Points on a hilly landscape, in no order, each with its height.
A ball rolls from a point to the lowest of its 6 nearest points, and stops where none of them is lower. Distance is the straight distance between rows; heights are no part of it.
K550 height 207: [100 106 145 120 130 148 145 103 217 107 171 106]
K176 height 394: [150 150 141 146 114 170 132 141 111 152 108 193]
K668 height 229: [122 118 141 154 104 186 150 137 177 120 131 167]
K293 height 183: [165 150 149 137 126 156 126 138 102 163 102 194]
K781 height 256: [113 111 117 142 127 140 143 132 148 101 142 124]
K915 height 63: [101 111  98 125 126 104 131 133 133  93 132  77]
K217 height 363: [166 158 154 141 117 181 133 152 115 178  94 211]
K331 height 182: [148 145 119 123 143 101 111 131  54 133 113 133]
K735 height 145: [151 151 128 134 138 125 120 132  77 132 114 160]
K745 height 461: [ 84 118 116  89 128  91 122 103 199 116 154  40]
K387 height 90: [167 149 151 123 150 104 102 128  52 163 104 163]
K983 height 422: [142 137 139 150 116 178 145 141 132 144 113 188]
K213 height 53: [110 111 110 130 128 114 137 129 138  99 138  99]
K460 height 355: [126 130  91 122 129  76 104 133  61 117 107  82]
K437 height 217: [100 107 152 134 124 169 149 113 220 115 164 136]
K373 height 157: [ 74 125 129  65 124  87 112  87 214 126 177  34]
K312 height 112: [ 95 109  81 123 122  77 122 132 135 107 116  54]
K600 height 162: [167 151 131 121 143 105 102 135  49 146 109 152]
K392 height 132: [180 159 168 135 126 161 120 144 105 199 101 215]
K870 height 329: [110 112 128 150 125 154 144 130 152 104 138 140]
K961 height 673: [132 133 129 139 125 143 131 137 100 119 121 153]
K240 height 324: [114 127  87 123 127  87 120 134  85 109 110  70]
K94 height 370: [127 124 114 133 125 131 137 131 110 103 126 132]
K584 height 73: [ 93 108 132  99 136 122 134 105 211 105 170  73]
K555 height 74: [104 115  89 131 129  95 128 133 115  99 124  72]
K351 height 170: [166 155 145 136 134 146 124 140  85 159 108 185]
K268 height 224: [117 107 150 150 107 189 155 125 206 124 148 157]
K411 height 176: [113 103 122 141 123 149 147 127 167 104 145 130]
K334 height 169: [169 148 143 123 144 109 110 135  66 160 111 165]
K707 height 231: [100 115 166 122 125 161 149 102 232 118 182 124]
K573 height 83: [181 151 168 120 143 130 107 134  84 199 105 201]
K759 height 89: [191 152 174 123 141 137 115 143  95 212 102 210]
K652 height 81: [109 114  98 130 127 103 133 127 111  96 127  91]
K376 height 282: [ 75 116 115  77 123  73 114  99 207 123 153  21]
K818 height 855: [ 88 110 138  81 132 108 119  98 217 114 175  57]
K964 height 344: [145 138 144 157 107 191 145 136 143 143 111 192]
K820 height 456: [155 144 138 149 122 153 131 138  93 141 114 176]
K170 height 80: [161 154 141 134 139 128 116 137  78 154 113 176]
K593 height 260: [141 138 106 123 132  92 112 139  65 125 106 106]
K9 height 219: [113 116 131 151 118 160 146 125 171 101 146 145]
K90 height 557: [151 147 134 148 122 159 135 137 104 142 118 176]
K567 height 95: [174 156 159 133 136 151 117 138  87 190 101 205]
K938 height 532: [136 131 130 152 118 166 143 138 124 124 120 166]
K827 height 271: [156 143 116 118 148  76  98 132  40 140 105 108]
K62 height 216: [138 140 122 134 133 119 122 136  80 129 118 138]
K40 height 116: [ 93 102 115 108 130 106 131 116 179 106 148  64]
K509 height 166: [104 104 134 125 130 141 148 119 189 105 161 110]
K661 height 240: [133 128 141 159 106 189 149 136 164 127 124 178]
K498 height 130: [101 103 122 127 131 134 147 120 187  97 158  97]
K234 height 67: [ 99 105  99 120 124  93 128 128 142  97 124  60]
K289 height 331: [145 149 105 114 137  73  99 128  36 135 100  93]
K415 height 234: [111 100 161 140 110 185 154 112 236 124 164 147]
K53 height 242: [121 117 136 160 115 173 141 135 158 120 129 167]
K254 height 342: [123 127 103 131 126  98 123 132  76 112 110 101]
K741 height 221: [ 95 108 143 111 137 141 140 107 213 107 175  98]
K396 height 76: [105 104 118 129 128 122 142 121 156 100 144  98]
K902 height 267: [137 137 110 123 138  89 109 130  51 129 109 101]
K889 height 288: [129 137 113 129 123 110 127 134  80 117 118 113]
K606 height 199: [ 87 110  92  99 129  70 117 118 171 107 131  34]
K899 height 203: [153 142 114 121 140  88 112 132  50 134 110 120]
K395 height 181: [154 147 122 122 150  90 102 137  53 143 112 128]

For each start below, name every point that the ball comes to, in order.
K889 -> K331, K600, K387, K170
K268 -> K437, K509, K396, K213
K254 -> K652, K213

For each start below, name the point where the ball stops.
K460 -> K170
K902 -> K170
K593 -> K170
K870 -> K213
K312 -> K213
